A landscape with many valleys, sampled at points; each row gives a point and its height.
From any point a ball rolls to the lowest of the 5 points nearest to it. It stops when none of these is lower. Distance is the straight distance between rows; heights are no part of it.
kul: [ 62 101  86 110 108 166 138  98 144]  h=106
vapi: [174 171 136  73 118 131 105 168 168]  h=367
nuse: [193 169 183 122 155  91  96 178 152]  h=254
posol: [130  53  97 170 130 110 114 130 102]  h=17
Bir: [ 84  66  82 121 104 152 114 106 116]  h=35
gif: [163 161 171 140 154 114 121 141 118]  h=142
zakiv: [158 139 166 194 150  76 142 118 107]  h=217
lefig: [145 185 101  72 112 136 129 148 175]  h=475
sus: [192 158 170  90 131 114  93 184 172]  h=578
buved: [131  67 117 186 133  96 133 121 103]  h=205
gola: [ 66  82  89 112  95 163 127 101 133]  h=67
Revim: [133  88 137 191 141  89 146 121 110]  h=363
tefeg: [136 173 131  91 126 140 132 133 145]  h=311
kefo: [120 140 148 126 131 143 132 122 115]  h=289
fomuf: [111  90 133 158 131 132 141 119 104]  h=20
pem: [ 94 185  67  82 117 165 162 127 179]  h=658
nefu: [119 122 149 151 137 134 138 124 105]  h=251
fenov: [109 190  84  77 110 153 150 127 166]  h=54
sezot: [120  42  53 131 109 136  78 115  90]  h=355
ruzu: [ 68  81  76 112  97 162 118 103 131]  h=79
Pige: [159 175 143  78 135 135 124 154 151]  h=266
duk: [ 78 117 108 104 116 168 151 104 144]  h=156
notem: [ 81 144  95  93 118 167 154 110 157]  h=393
Bolil: [119 167 128  89 120 146 143 126 142]  h=431
limeb: [132  64 115 188 135  92 132 122 110]  h=230
Nodo: [149 175 141  87 126 137 129 149 141]  h=274
loke: [169 172 167 115 147 109 108 155 140]  h=47
rof: [103  48  88 143 113 145 109 118 100]  h=62
bag: [152 167 170 149 150 103 116 138 113]  h=118
luvil: [129 105 148 182 139 106 141 123 104]  h=314
tos: [ 92  86 118 137 117 150 131 109 113]  h=56
nuza: [102  51  50 119  86 156  88 108  97]  h=405
zup: [151  96 140 207 147  62 147 115 116]  h=419
zegid: [140 125 156 182 146 105 140 118 100]  h=370
rugup: [145 178 131  88 132 135 126 148 150]  h=284
kad: [ 74 159  69  89 117 165 161 118 171]  h=581
Rir: [ 99  64 114 141 111 146 122 114 107]  h=55
zaved: [163 176 122  68 105 130 117 159 183]  h=432
kam: [130 164 143  97 135 142 138 133 126]  h=309
Lonip: [122  66 115 178 132 124 130 125 105]  h=141
dud: [119  50 100 159 130 125 111 123 101]  h=74
falu: [165 115 162 210 149  50 154 104 123]  h=444
Vodok: [163 172 177 165 153  86 118 141 122]  h=121
Bemi: [ 85  68  98 128 107 156 124 107 121]  h=46
vav: [148 158 166 130 139 122 126 138 114]  h=189
vavu: [182 165 157  88 131 126 103 171 163]  h=382
viben: [159 173 150  92 134 126 110 155 150]  h=220
nulus: [ 88 135 117 104 123 162 151 115 140]  h=328
rif: [111 170 111  84 124 154 149 119 155]  h=604
zugev: [121  40  66 143 112 128  97 120  92]  h=176
Zeni: [174 161 176 180 153  69 127 123 118]  h=25
goz: [ 83 103 115 117 111 155 141 107 124]  h=75
nul: [177 161 176 167 157  71 106 138 126]  h=115
lize: [165 174 156 104 139 125 111 150 133]  h=162
logi: [142 173 152  95 138 136 124 138 133]  h=234
dibo: [130 154 155 119 137 133 129 126 118]  h=233
zari: [114 104 140 149 129 131 141 112 102]  h=136
dira: [132 147 163 143 139 121 139 121 108]  h=18
Guf: [105 132 143 118 132 147 143 120 121]  h=304
Ves: [ 88 108 125 119 112 154 146 111 113]  h=103
lipav: [161 157 170 156 151  92 118 135 115]  h=61
fuzod: [123  99 142 174 133 116 142 118 104]  h=202
soz: [132 186 109  75 117 151 137 141 165]  h=529

For each start below, name the point where the ball stops.
Revim: fomuf
notem: Bir
Guf: fomuf
zup: Zeni
kam: dira
vapi: loke

Call two points neighbours if one is among the 5 nearest of the other. Go from one point of each pair to the other, from neighbour to neighbour, staying as low as possible. Name the highest point that can't be avoided.
loke / posol: nefu
loke / Zeni: gif
loke / fenov: lefig
fomuf / Bir: tos
dira / Zeni: bag

For each start below, name every point that the ball comes to, in order.
Nodo: viben > lize > loke
vavu: lize > loke
rugup: viben > lize > loke
